Points on a hilly landscape, in no order, each with its height.
A ball rolls from a point to the lowest of its 2 nearest points, and stops where none of them is lower. Distance is the straight distance between rows; heights are no part of it.
vezip height 33.1: [102 104  39 139 133 108  96 110 100 140 209 114  96 130 149 174 106 134
 152 145 129 120 172 103 140 173  79 127  70 179  38]
Vered height 15.4: [140 115  94 138 134 109  89 135 117 120 116 144 202  95  23 162  99 126
 125 150 169 136 122  90 112 139 144 107 153  36 138]
bulo height 62.8: [168 129 139 163 120 101 145 127 147  80 112 124 159 150 119 137 123 125
 121 124  85 163 124 168 151  87  83 121 137 105 136]
zugak height 55.9: [ 92 173  91 132 121 113 128 104 149 145 147 124 117 107  93 153 124 138
 158 118 140 106 151  95  72 198 128 146 125 156 190]
dez height 45.5: [129  79 129 180 122 130 139  92 123 105 119 163 124 142 144 122  70 140
 160 106 142 158 116 150  99 157  74  76 191 106 144]
sif height 50.0: [141 151 156 114 161 153 152 120  92 148  92 145  90 127 152  80 150 207
 102  86  78 142  93 129 144 109 180 123 173 133  87]
Kudip height 40.3: [ 78 166 127 101  77 142  98 123 161 135 153  87 145  96 108 154 157 100
 125 150 130  81  94 124 141 120 151 116  82 142  86]
bak height 38.2: [120 138 148 130 142 135 147 122 136 115 168 172 136 154  70  84 122  90
 112 146 145 139 132 163  83 170 158 129 160 114 154]
buvig height 22.8: [126 144 130  87 120 139 113 123 139 130 157 168 118 162 175  53 102 142
 115  86 134 114 171 133 114 169 139 148 124 120  86]
zaru height 54.0: [102 159 113 104 137 123 139  89 108 127 148 132 115 101 146 149 136 146
 118  91 137 130 126  86  85 184 173 152 134 181 150]
fiv height 36.0: [108 114 138 127 111 131 173 113 153 143 198 175 174 107  77 128 136  97
 135 155 174 136 176 165  85 148 121 134 171 120 167]
vakaz height 24.0: [140 104 181 136 119 142 160 153 124 156 105 124 119 125 122 115 151 167
 132 148 107 127 118 169 137  71 133  79 168 122 168]
kud height 15.1: [150 118 135 100 112 128 154 155 124 140 102 118 120 115 141 163 141 144
 143 124 159 102 122  91 133 118 141 167 137 126 163]
Ves height 52.0: [ 68 129  91 119 158 148 114 149 192 167 130 103 150 110 131 128 147 116
 137 129 155 152 153 167 129 110 133 152  65 138 131]
Zibuk height 34.2: [181 120 160 162 152 135 142 133 136 126 107 190 170 115  94  86 126 104
  80 165 158 162 187 152  85 105 179 158 137 109 149]
Seg height 11.4: [ 73 132  60  63 136 139 140 148 166 148 164 112 125 109 120 171 148 123
 143 104 128 127 121 155 175 149  95 127 129  86  97]
roda height 10.4: [ 33 178 120  82 154 137 163  90 117 139 156 152 134 127 107 126 130 133
 124 170 125 155 147 144 128 127 193 152 147 121 148]
Nam height 33.8: [ 85 141 132 130 145 126 101 112 152 165 138 102  72 118 121 140 108 176
 137  94  96 109 119 132 117 136  90 122 128 181  88]
nover height 28.7: [139  64 172 131 129 140 169 153 169 142 137 140 182 115 152 195 109 153
 141 123 155 168 139 135 140  58  70 113 163  96 143]
runak height 37.6: [134 147 148 157 121 115 117  96 156 137  77  87 111 120 115 144 144 120
 174 135 140  76 127 117 172 112 111 157 171 108 126]
Dal height 22.3: [167 132 142  88 147 156 178 150 127 103 131 151 113 110 174 125 158 113
 104 100 106 151 130 136 158 132 150 122 179  83 132]
kega height 41.2: [142  94 177 139 124 117 129 119  86 104  98 136 125 134 113  83 120  91
 140 113 138 122  65 127 162  92  91 161 128 125 120]
tatel height 42.3: [153 120 138 118 137 123 151 118 122 120 163 163  91 143 163 103 164  64
 123 130 151 118 163 136 114 158 122 159 119 151 126]
Zuveb height 57.4: [106 112  87 181 129 120 108 120 179 138 141 100 186 119  93 153 151  82
 178 130 195 141 137 142 109 147 135 142 120 117 163]
nev height 60.5: [142 144  67 153 109 107 124 129 175  96 131 109 134 143 151 151 126 119
 149 103 116 134 172 154 130 172  83 118 140 115 169]
bodi height 36.5: [ 59 120  98 111 130 140 107 136 145 147 171  81  54 131 181 163 105 162
 140 121 118 104 142 116 127 153  56 161 109 150  68]
zufo height 34.3: [109 161 170 134 198 166 139 168 138 101 132 155 138 113 114 139  97 104
 107 125 122 174 112 133 110 113 160 109 123 104 185]
libi height 26.1: [133 123 162 114 185 173 181 112 146 109 157 178 113 134 207 123 127 102
 119 100 148 161 158 140 158 143 128 138 188  91  94]
namu height 53.1: [111 112  64 153 113 113 135 131 123 146 128  90  88 148 110 154 146  84
 180 164 135 100 136 154 122 169  88 137 105 193 179]
Fes height 15.2: [185  98 170 155  81 106 139 136  82  99  97 100 141 176 142 141 110 161
 140 122 113 125  54  85 131 107 145  99 147 137 157]
galu height 46.5: [151  88 113 167 137 120 122  67 119 124 158 121 116  78 189 158 149 113
 125  92 143 140 171 116 143 143  88 153 150 186  51]
sado height 26.6: [115 146 191 119 139 169 163 156 179 148 137 136 149  99 143 139 111 203
 105  72  76 152 108 164 104  83 102  98 175 137 136]
timog height 18.0: [140 151 170  90 155 147 160 165 123 124  98 131  84 152 184 141 140 150
 118 111 120 121  96  81 112 126 165 175 147 128 151]
Fase height 37.8: [130 162 125  96  81 143  89 151 140 103 136 108 162 132 146 128 133  98
 127 124 160  83  98  83 125 147 180 136  74 113 107]
zegez height 37.1: [131 135 158 108 155 175 139 155 140 167 143 180 169  99  93  64 112 134
  72 140 145 152 176 166  75 133 202 127 136 128 165]
zimud height 39.5: [125 147 140 138 103 112 122 110 126  93  62  99 104 135 152 104 129 117
 146 109 123  88  68 102 137 132 106 183 144 119 123]
Gel height 39.4: [ 80 127  97 132  86 119 113 116 150 107 162 128  66 134 160 139 119 104
 145 149 111  81 126 128 119 146  43 175 117 122  43]
tosur height 28.6: [127 141 144 133 136 134 129 160 171 129 106 129 127 138 118 103  97 192
 102  81  93 158 105 162  87 117 111 120 127 148 144]
temem height 16.6: [165 143 132  98 153 139 116 160 180 158 163 135 112 140 118 138 117 177
  85  76 131 135 140 116 118 153 139 139 100 159  63]
kidi height 19.9: [166 140 143  97 180 128 132 167 119 130 134 141 118 168 103 115 126 148
  91 106 117 151 114 128 155 110 145 144  85 147 109]
Buv height 11.7: [114  95 124 128 139 135 126 141 126 126 142 108 168 172 131  93 116 121
 158 125 161 156 146 178 168 127 146  83 138  94 170]
nuv height 22.5: [100 208 128 102  89 120 106 130 172 100 143 124 139 124 106 160  84 144
 135 126 111  67 132  79 115 148  87 158 124  81 126]
mome height 16.7: [127  47 138 129 129 124 149 139  84 125 111 114 117 207 152 109  90 128
 173 109 168 156  55 116 148 139  96 128 148 118 163]
mupe height 45.3: [102 119 104 111 136 121 125 146 158 162 149 141 170  71  22 175 161  73
 119 169 160 118 130 131 114 104  95 162  89  98 112]
Gakar height 24.1: [ 68 144 116 170 134 124  87  72 109 102 100 112 143 126 122 115 116 102
 168 155 156 130 110 123 118 139 187 108 128 118 150]
Zuvo height 32.1: [ 69 218 112 120 137 138 105  96 206 150 174 100  88 111 150 181 147 112
 122 167 103 100 198 107 130 145 121 127  96 117  97]
rareb height 28.9: [116 163 139  85 109 101 154 120  82 138 131  94 125 121 108 128 157 180
 116  96  78 114  81 131 155 117 124 136 129 198 144]
bov height 51.0: [ 84 152  65 147 136 104 124 124 129 131  96  86 104 117  81 165 141  83
 150 173 120 104 106 147 129 132  63 152  64 168 135]
motup height 48.0: [ 94 126 127 131 134 109 113 109 104  78 162 150 100 159 136 141  93  93
 131 130 128 138  83 113 106 133  89 159  75 158  82]
lavi height 26.3: [136 123  85 133 100 116  75 102 122 139 157 153  91 151 168  75 105 116
 145 129 138  82 193 121 113 178 124 120  95 141  75]
lovib height 34.4: [138  83 107 142 127 145 115 170 155 107  38 104 121 126 198 124 130  96
 135 144 154 149 108 127 140 101 131 148  87  81 133]
suto height 15.5: [105 134  81  73 145 149 144 170 164 141 105 131 104  76 103 197 148 126
 115 139  94 135 116 142 141 119  98 103 140  62 125]
ruz height 55.1: [121 101  82 137 115 130 124 136 140 168 138 129  98 124  99 138 136 123
 160 139 163 118 154 148  94 179 136  94 130 152 162]
lati height 18.1: [ 93  90 193  87 134 155 175 143  80 120 152 177 121 118 152 118 125 108
 121 153 148 138  99 143 123  82 146 111 146 121 160]
ramub height 47.1: [118  80  86 187 127 117 133  88 141 133 145 151 108 167 151 124  80 134
 169 128 139 147 160 188 105 163  52  87 161 174 115]
gupa height 14.9: [163 157 146 153 112 105 117 139 103 122  76 103  76 115  98 159 117 139
 150 148 110  73 106  84 124 122  88 119 112 148 162]
Givib height 21.1: [ 77 117 190 110 125 165 164 143 136 148 136 141 115  79 125 118 138 108
 137 150 128 111 133 174 128  76 103 109 160 115 178]
ribud height 17.4: [193 109 134 193 138 114 130 128 118 145  56 112  72 115 147 163 122 166
 155 123 124 118 143  84 117 124 108 121 150 148 168]
peges height 12.9: [ 90 181  97  82 118 127 133 103 159 122 197 109 164 117 176 170 137 156
  93 125 111 140 195 104 149 136 157 160 108 133  74]
Rozad height 49.2: [133 114  86 163 124 113 134  64  97 105 103 110  97 106 195 143 143 127
 132 117  99 154 125 129 131 149 132 127 159 171  88]
tekir height 39.6: [104 140 131 108 157 153 116 128 149 170 147 175 133  77  92  92 102 141
  84 103 116 153 166 158  91 142 140  84 100 148 146]
segi height 30.0: [136 131 166 145 144 133 117 168 123  97 105  96 185 209  99  79  90 126
 129 114 155 154  74 128 139 123 164 149 126  82 188]
devu height 35.2: [110 153 104 136 101 164  81 146 171 136 129 104 116  93 190 132 152  91
 157 116 180  74 145  76 102 178 178 140  80 113 120]
Tisu height 13.4: [165 106 155 115 131 133 137 160 108 158  96 122  93 158 116 119 150 181
 118 126 120 130  72 114  95 125 194 106 140 176 147]
Vimel height 64.3: [155 118 109 153 109 106 122 110  97 112 113 112 126  81 124 102 147  82
 147  89 114 105 140 151 163 136  67 125 127 156 155]
sur height 16.5: [153 104 141 144 148 124 155 127  94 117 106 124  61 157 126 170 144 127
 142 146 106 138  59 119 156 113 126  98 154 136 108]
Kene height 11.8: [142 124 164  67 129 125 133 143  44 109 154 138 153 141 164  91 153  93
 115 103 124 126 107 107 127 129 164 100  97 173 172]
tabot height 47.2: [134  83  86 138 143 114 103 151 128 164  76 121 129  82  36 148 152 100
 124 177 152 122 121 145 133  92 102 127  90 113 120]
pogi height 39.0: [189  49 118 173  67 117 108 132  98 114  77 117 121 116 204 101 130  98
 142 122 127 118 137 128 123 121  99 109 112 162 138]
nuz height 15.6: [ 91 124  59  96 123 132 106 118 146 186 179 131 139  80 102 177 134 126
 162 122 142  97 188 122 158 153  92  81 131  85 105]
pebus height 8.3: [167 107 141 133 169 156 128 159 151 139 136 124 184 158 120  96 130 147
 109  93 146 180 119 178 179 111 177  70 148 101 121]
vego height 39.1: [166 106 137  92 145 128 166 112  91 152 151 176 101 123 100  69 182  98
  96 126 128 135 156 181 134 156 135 118 141 170 134]
pemip height 55.4: [145 134 151 120 159 126 153 143 114 127 101 130  94 226 140  58 179 139
 106 130  84 164  71 170 102 118 166 127 150 162 146]
sefe height 51.4: [ 40 148 122 113 132 124 113 110 100 116 190 149 133  81 136 167 103 114
 156 144 167 106 111  62 105 120 107 179  57 128  73]
zize height 43.9: [126  74  74 163 124 116 139 119 106 110  88 137  86 146 103 119 100 110
 157 141 112 137  94 161 117 159  74 104 172 114 150]
Reda height 31.6: [145 145 152 112  94 116 118 182  99  93  98  81 161 184  72  94 117 120
 129 129 138 102  59 128 129 147 132 130 128 104 212]
mav height 45.1: [ 96  83 108 100  83 113 142 105 116 137 145 165 128 127 125 104 115 143
 127 155 131 129 132 178 112 114 112 127 131 142  87]
lin height 31.3: [195  91 138 186 154 127 143  92 136 142  86 170 132 132 121  84 143 130
 122 147 180 156 192 152 102 147 170 119 184 117 149]
zuv height 25.0: [187 122 132 132 105 101 151 150 139 128  87 123 162 101  56 149 175 149
  89 151  90 146  86 156 135  70 132 135 140 127 111]
zivu height 12.5: [124 133 112  73  82 130 104 152 197 170 200 131 152 124  92 148 119 171
  95 108 124 103 154 137 118 133 105 129  88 140  48]
dipup height 36.7: [177  56 109 164  92 134 117 162 123 127  51 106 125 114 159 120 144  89
 132 148 168 137 107 131 105 128 150 105 121 112 167]
Biko height 35.9: [102 144 147 159 115 115 108  91 182 137 122  89  97 140 145 160 112 168
 179 109 111  88 129 123 151 117  79 131 188 128  86]
naku height 24.3: [105 108 135 135 115 113  83 139 114 110 126 113 143 118 176 149  67 167
 143 111 152 124 140  86 120  95 104 125  71 139 124]
Tol height 18.5: [100 158 104  91 145 139 134 115 150 122 196 144 125 159 200 124 120 158
 122 110 153 128 191  96 119 176 149 192 109 127  86]
nep height 26.4: [110 124 154 172 146 136 115  70 143 121 142 141 164 127 132 145 123 121
 149 138 171 151 142 134 117 124 197  93 165 117 125]
nuzit height 62.4: [122 140  83 135 111 101 125 113 148 128 159 117 122 104 122 146 138 100
 137 128  98 117 195 163 147 136  47 128 100 145 134]
Mekos height 54.2: [127 125 105 112 145 148 109 176 149 151  87  96 156 103  97 106 168 114
 101 139 138 147 129 171 147 108 171 119  72 125 164]
foraf height 31.5: [131 178 147 138 126 122 132 128 128 145 115  87  67 112 134 120 156 176
 125  87  54 105 120 141 145 122  86 118 134 185 141]
kodo height 13.0: [173 108 124 142 140 108 127 160  87 121  97 131 168 123  38 142 118 133
 111 186 164 141 150 110 144 129 153 107 173  38 183]
las height 44.0: [198  90 130 163 129  95 141  88  99 116 112 120 121 127 190 148 138 129
 131 108 146 141 173  81 151 121 100 183 130 167 107]
ful height 41.7: [134 108 104 174  99 127 101 105 118  88 179  78  73 152 211 152 113  92
 139 120  88 103 145 126 148 167  56 112 138 180  69]
kezim height 22.9: [123 150 137  94 177 143 135 160 138 107 175 161 163 148 131 116 102 108
 104  87 152 165 129 127 136 131 153 174  81 126 124]
suz height 35.4: [107 177 111 131 121 119 112 113 160 136 153  80 100 140 160 183 142 134
 157 152 138  84 173  91 158 137 126 157 100 127  97]
Siz height 8.4: [127 170 154  83 127 122 128 149  64 132 116 101 121 127 126 125 146 121
 129 149 118  89 132  97 135 124 163 104  73 156 201]
Dorir height 33.3: [127 152 129  93  76 119 137 160 132  97 122  99 142 138  99 140 121 150
 125  99  99 108  67 137 110 150 109 117 142 127 189]
Kopi height 21.8: [125 103 122 187 119 122 106  86  84  88  72 128 121 136 144  77 144  75
 139 137 145 143  89 128  89 162 185 109 164 122 163]
luga height 39.8: [145 136 144 102 143 138 168 136  94 112 173 184 179 162  72 120 111 133
  80 179 159 169 141 131  79 161 222 128 171 115 155]
tudag height 32.5: [109 157 111 148 151 160  88 117 162 125 123 146 126  72 175 158 111 116
 145 110 168 120 163  66 105 159 190 131 118  97 108]
gid height 50.1: [ 91 159 178  76  75 123 107  99 110 145 210 115  91 114 173 112 122 151
  96 125  96  77 163  94 143 129  86 134  93 185  71]
Pivif height 28.5: [ 51 200  98 130  87 126  83  86 172 145 203 128 103 115 142 138 102 132
 142 163 114  75 195  77 107 169  96 130  76 103  77]
kuf height 20.1: [199 100 148 183 139 108 151 104 133 142  40 128 138 103 120 130 136 153
 130 102 126 152 126  90 139 100 111 170 180 111 150]
Kema height 46.4: [105 120 138 145 157 113 103 106 104  88 155 127  75 200 209 106 124  69
 131 125 117 137 108 115  99 140  88 167  87 194  82]
mazi height 13.8: [180  81 128 189 104 120 141 120  87 125  62  96  64 129 149 153 125 125
 155 126  79 116  53 102 162 115  89 103 176 143  98]
buzam height 29.7: [142 100  65 147 129 111  83 113  81 128 150 141  62 159 161 131  80 126
 135 143 112 102 160  99 117 179 103 114  86 193  63]
morop height 21.7: [103 131 136  84 128 122 120 152  71  85 105 128 137 130 193 123  86 181
 105 120 103 142 124 107 150  81 110 127  76 117 137]
Mabi height 44.4: [110 136 164  97 112 149 111 138  95 126 134 116 121 132 102  78 161  65
 140 125 158  81  75 123 127 149 169 116 137 127 161]
bup height 4.6: [154 131 129 111 119 142 128 149 185 132 172 117 199 139 110 140 143 128
 101  95 130 161 125 173 142 120 177 105 126 134 106]
selof height 42.8: [142  67 146 135 122 111 132 126 104 124 123 155 139 156  86  98 116 121
 126 158 164 145 100 150 130 107 137 139 144 114 108]
lini height 40.1: [107 126  92 102 105 101 119  98  71 149 190 145 117 146  79 117 126 109
 159 175 146  82 176 120 171 150 121 114  84 144 109]
fur height 18.8: [125 115 111  94 136 140 148 154 116 112  89 142 115 106 121 126 129 125
 128 123 115 137 103 141 163 123 120 119 172  48 133]
Puvi height 49.6: [ 51 116  97 143 144 115 106 103 108 128 168 161 108 142 103 161  87 123
 169 166 160 131 104 104  85 135 121 138  74 145  95]
tumes height 29.3: [157  64 171 155 167 156 170 119 147 131 123 159 111 178 205 131  93 117
 147 115 180 183 130 123 142 123 103 125 157  96 108]
pir height 52.5: [ 77 160 132  96  97 121 114 102 106 120 168 121 112  79 168 151 120 130
  99 141 122  86 149  67 116 129  92 193  76 160  81]
Nef height 28.4: [121 152 127  87 127 123 166 126 146 146 110 149 132  96  82 140 161 157
  72 153  71 151 121 163 127  79 152 151 123 145  90]
Gura height 46.7: [177 169 117 157  99  88 102  91 150 103 137 109 133 153 109 110 148 126
 114 110  96 106 149 138 135 150 129 143 122 172 105]
Pagod height 57.0: [203 133 186 143 153 146 156 177  94 126 107 129  97 235 147  83 194 144
 114 146  92 156  61 115 117 107 199  83 167 116 160]
malal height 14.4: [139  38 135 141 148 149 153 152 112 136 121 118 140 205 141  82 117 117
 156 115 191 184 103 164 145 157 129  88 166  99 182]
mit height 16.9: [191 155 187 166 145 151 134 103 125 108 105 178 146 109 163  90 124 141
 103 105 115 143 149 110 106 123 191 101 180 108 133]
lete height 10.3: [189 149 153 136 164 147 148 170 132 158  94 146 134 139 110 101 139 205
  84 108 103 163 114 127  91 114 217 110 142 152 155]
Tafiv height 36.9: [126 100  61 103 129 108 143  99  92 147 171 154  93 114 119 161 141 107
 143 149 145 123 158 121 151 163 114 127 115 146  67]
vazim height 41.5: [175  46 113 172  74 108 126 112 115 140 115 121 139 100 177 152 123 111
 167 131 178 108 166  99 136 114  77 160 123 140 123]
Sare height 56.5: [118 165 107 100 148 136 136 169 136 118  97  91 112  83 146 148 162 104
 101 130  98 134 135 143 153 118 111 125  65 136 160]
zare height 30.9: [111 110 132 136 142 134 133 128 181 148 135 151 178  88 122 168 122 127
 134 124 139 143 173 145 108  91  91 126 151  96 138]
milu height 15.3: [ 74 197 107 105 128 129 137  70 151 130 194 141 193 115 131 149 132 121
 117 161 122 148 195 125 129 130 195 139 123 128 130]
Fazaz height 44.6: [174  86 145 156 141 120 124 109 104 117 134 143  71 197 168 107 137  78
 151 125 143 119 115 115 116 151 117 134 126 171 110]
dun height 33.2: [ 79 110 134 122 138 162 154 120 171 156 198 196 182  63 133 146 117  83
 143 129 170 137 190 151  87 118  90 124 137  88 122]
vafa height 64.2: [161 152 143 164 152 107 142 116  86 111  86 140 133 118 104  77 150 145
 113 121  65 159 128 163 164  76  98 118 127 126 143]
benel height 30.5: [106 172 174 139 147 138 112 161 147 126  76 112  97 163  80  80 121 158
 114 130  89 121  61 154  96 104 145 116 107 140 160]
Fif height 43.0: [ 87 144 112  81 111 114 126 134 103 151 164 133 141  95  55 132 144  82
 125 178 150  85 132 124 151 117 103 154  51 129 120]
tebop height 17.7: [106 138 110 112 121 125 112 126 148 122 119 155 180 125  78 168  78 162
 135 145 143 122 120  93 123 114 147 140 151  49  97]
Kupup height 27.0: [103 172 103 133 144 112  76 117 123 135 116 115 132  94 138 143  95 160
 130 130 128 108 209  92 122 126 113 129  61 141 148]
Paz height 58.5: [108 191 134 113 184 141 135 145 105 107  84  84  90 131 135 110 176  97
 120 127  88 123  83 137 167 128 141 124  89 137 163]
rabeb height 19.6: [146 135 150 181 133 134 122  98  92 103  53 149 122 103 135  65 125 140
 118 121 109 141 105 126 102 125 173 112 188  91 156]
zukip height 32.3: [147 131 141  96 140 140 168 149 116 126 118 179  92 122 117  91 176 124
  52 167  72 162 107 176  99 107 170 109 115 139 115]
mude height 41.9: [105 129 110 147 101 114 140 101 138  97 114 144  55 136 135 133 116  99
 158 151  97  98 122 144 112 147  63 141 167 117 114]
vol height 19.2: [ 79 111  32  84 107 132  92 119 124 169 142 115 127  42 118 180 134 141
 121 115 113 115 140 114 136 154 101  86 100 132  70]
zum height 38.4: [120  96 132 124 164 160 125 136 120 146 103 162 150  71 135  95 108 130
 119  80 158 161 138 145 118 133 139 103 140 111 153]
Dabub height 46.0: [116 154 179  90 120 162 118 147  97 118 119 141 149 101 105  93 113 127
 115 116 137  95  86 100 130 125 203 107 147  90 150]
fiz height 29.8: [ 91 177 123 128 148 131 102  90 124 144  97 151 141  44 120 143 110 132
 131 143 137 107 180  76 103 123 170 139 121 104 145]
moleb height 26.0: [ 90 138 102  77 104 104 138 118 120 152 123  94 147  83 121 150 154 161
 105 117 100 122 125 139 147  96  93 164  89 189 116]
sufe height 44.3: [161 155 105 159  83  92  94  99 114  97 159  90  92 174 154 126 136  79
 132 146  70  79 147 126 134 156  87 121  95 208  94]
Pemat height 31.7: [153  61 102 161 156 149 129 155 181 125 101 131 104 151 188 153 103 106
 144 127 161 172 144 136 146 114  91 116 120  66 108]
Savu height 15.0: [ 99 137 179  65 137 147 140 152  86 135 166 156 123 131 119  77 108 128
 108 106 111 122 114 146 127 115 124  97 100 145 163]
Zovif height 11.9: [141 183 130 116 126 111 133 135 107 118 100 109 104 125  78 154 139 108
 141 189 127  81 152 105 134 141 130 131 110 114 205]
funi height 53.8: [128 128 118 100 145 117 119 127 105 154 126 128  77 208 111  63 156 142
 129 139 105 126 110 163 139 141 174 107 124 172 110]
Fer height 8.5: [116 146 107  97  94 150 104 153 214 155 174 145 204 113 100 165 115 150
 102 126 127 136 157 142 104 128 158 102 118  96  93]
leg height 61.5: [134 138 174 150 149 123 175 146 141  83 128 148 178 152  89 143 106 120
 115 154 106 177  99 157 138  74 113 130 173  70 163]
Didov height 22.4: [193 131 164 174 114 105 144 120 123 129  59 114 151  78  71 161 161 131
 126 148 111 113  90  98 142  80 121 141 177 103 131]
Zor height 18.9: [115  87 128  93 118 126 120 165  63  88  92 132 111 174 174 107  83 125
 146 134 140 126  72  97 139 115 101 138  95  94 151]
Fik height 21.0: [170 103 162 101 158 160 142 182 151 128 114 117 103 148 205 157 118 141
  97  84 155 157 103  57 133 128 151 180 118 112 102]
niku height 60.0: [165 144 198 153 162 140 178 140  77  73 139 168 146 167  97  93 133  95
  95 161 113 166  91 138 131 111 161 112 190  71 178]
tepu height 51.8: [143 144 140 107 157 116 117 132  87 141  92 106  82 185 163  74 153 189
 122  98  75 128  89 124 164 104 149 129 119 169  80]
nek height 23.9: [141 173 206 121 170 157 158 170 181 143 149 110 155 144 137 162 122 184
 110 103  96 145 119 131 146  68 151 137 149 137 140]
tebe height 18.2: [134 139 124  86 114 108 153 150 164 176 113 101 146 121  97 179 139 200
 139 125 128 104 153 112 135  99 112 177 143 135 148]
Tul height 58.6: [216 126 193 177 135 133 157 157 101  98 106 127 152 209 134  96 150 133
 107 162 119 172 111 116 128 115 196  76 176  74 190]
dakek height 47.5: [117  94 141 107  57 124 117 119 112 152 171 134 103 114 156 118 106 147
 141 130 120  75 153 135 115 131  86 109 115 183  96]
dozol height 58.8: [142 108  60 207 120 101  97 116 171 115 104  95 140 166 113 145 111 106
 184 131 162 141 140 133 119 169 102 143 123 112 165]
lemiv height 36.2: [132 148 148 141 201 162 123 157 137 108 112 129 135  72 172 151 107 110
 109  71 128 172 136 105 137 113 138 118 105 105 156]
Tuson height 48.9: [170 120 120 133  77  94 117  81 112 121 133 142 176 128 135 100 143 137
 127 129 141 113 175 131 135 122 159 142 136 157 110]
zelof height 55.8: [103  97  77 144  81 111 129 143 139 109 155 100 189 128 153 166 133 100
 172 124 177 141 110 120 113 144 123 149  80 135 158]
vekof height 51.3: [121 123  76 104  63  96 118 101 105 105 116 103 197 124 125  82 161 109
 125 121 132 118 122 159 157 138 148 161 116 133 118]
Bil height 13.7: [177 169 168 132 133 143 119 137 148 131 121 135 156 119 168 100 134 173
  86  85 108 136 153 113  94 125 202 128 125 166 140]
ver height 25.8: [152 110 144 131 164 154 142 150 145 130 166 168 215 163 109  92  83 110
 128 100 201 167 140 124 131 143 160 173 137  81 137]
gakip height 48.7: [ 78  91  97 179 134 120 107  80 150 159 148 144 123 118  80 137 100 119
 160 132 136 144 128 183  97 128  69 100 132 172  96]
pesup height 12.8: [175 100 129 146 108 110 105 127  99 122 113 105 118 177 134 146  85 154
 170 111 140 102 107  82 175 135 123 101 145 109 121]
Big height 25.2: [111 199 138 121  97 122  87 114 174  94 188 134 112 144 150 141  77 148
  98 134  88  96 178  99 111 152  98 120  95 107  89]
nel height 42.5: [ 91 132 143 105  96 151 113 118 144 148 163 119 113 100  96  99 158  76
 140 120 136  83  95 165 153 137 136  92 140 121  97]
Miro height 47.9: [116 171 191 106 147 155 163 111  89 122 113 164 113 129 126  82 147 156
 111 134  91 117  86 117 125 118 213 127 201 115 135]
Did height 32.4: [ 81 195 163 107 154 158 126 169 166 109 128 138 133 134  79 125  98 111
 100 147 108 131  80 138  91 117 156 137  90 115 159]
Tober height 51.9: [101 146 101 115 117 109 156  74 111 103 163 119 117  86 173 193 141 152
 117 108  93 152 137 112 103 163 116 123 159 180 130]
Tad height 16.1: [169 133 153 143 156 122 148 142  74 123  93 121  72 148  96 115 167 122
 125 109  97 128  45 115 119 136 139 115 144 168 166]
sab height 16.8: [191  92 149 163  87 114 145 124  83 129 109  90 116 152 183 134 142 189
 139  90  79 139  76 115 167 103  98  99 163 164 104]
buka height 28.2: [150 137 159 164 151 148 121 130 133 104 114 127 211 148 103  78 101 112
 117 117 162 163 118 136 142 140 203 134 179  67 158]
nad height 65.7: [157 113 117 136 104 117 120 130  57 112  67 107 144  98 139  53 163 103
 124 117  88 118 103 166 180 105 109 101 118 136 151]
Sufub height 21.2: [162 160 171 126 159 125 156 149 181 150 131 114 156 120 128 186 119 206
 103  83 100 139 154  97 118  90  93 192 160 141 133]
lifop height 22.6: [ 95 124  79  76 103 119 110 132 143 171 120 117 149  42  81 177 160 122
  88 144  96 118 127 141 137  99  89 116  75 142  77]
netu height 50.2: [ 46 109  73 137 134 128  90 110 170 180 137 112 165  93  82 123 124 133
 152 108 140 143 140 175 115 122 103 108 102 153 125]
Ninog height 49.0: [ 78 110  54 148 159  98 102 112 150 185  77 106 136 101  64 168 160 118
 159 174 147 122 143 141 125 101  95 170  91 142 108]
napub height 26.5: [131  82 194 158 144 151 150 141 167 159 116 131 150 141 139 157 111 170
 147 157 157 158 130 153 119  57 147  75 175 105 150]
kigap height 53.7: [104 131  56 116  70 112 106 132 131  94 145  83 163 129 150 129 151  85
 146 116 139 108 110 135 149 154  95 156  62 142 103]
molol height 28.8: [149 121 170 176 161 145 122  98 126 133 123 141 114 172 134  74 136 115
 149 141 159 137 153 161 125 143 183  76 191 114 152]
Vipes height 9.9: [186  92 118 146 136 111 112 129 110 134  78 110 154 138  89 135 111 137
 154 136 157 134 137 101 199 111 132 111 163  47 134]
Meb height 20.0: [101 157 108 126 118 114  98 117 177 126 118 131 165 125  94 150  92 149
 166 105 144  89 124  86 140 135  83 194 159  39  85]
Vezo height 35.8: [157 102 118  71 109 126 152 161  95 137 132 172  99 128  77  95 157 111
  83 181 120 127 132 176 125 141 154  96 124 109 131]
Som height 38.8: [130 143 134 148 116 123 107 112 143 103 175  47  88 126 201 193 157 132
 122 127 103 105 151 105 161 139  82 154 130 174  79]
refo height 37.0: [184 125 170 133 140 124 167 152 130 126 151 167 190 166  55 110 134 130
  70 202 148 167 163 163 116 100 188 136 163  92 138]

For each start below, name the point where the ball stops.
Vimel -> Vipes
bulo -> bup
sefe -> Siz
ruz -> peges
dakek -> Seg
Mekos -> Seg
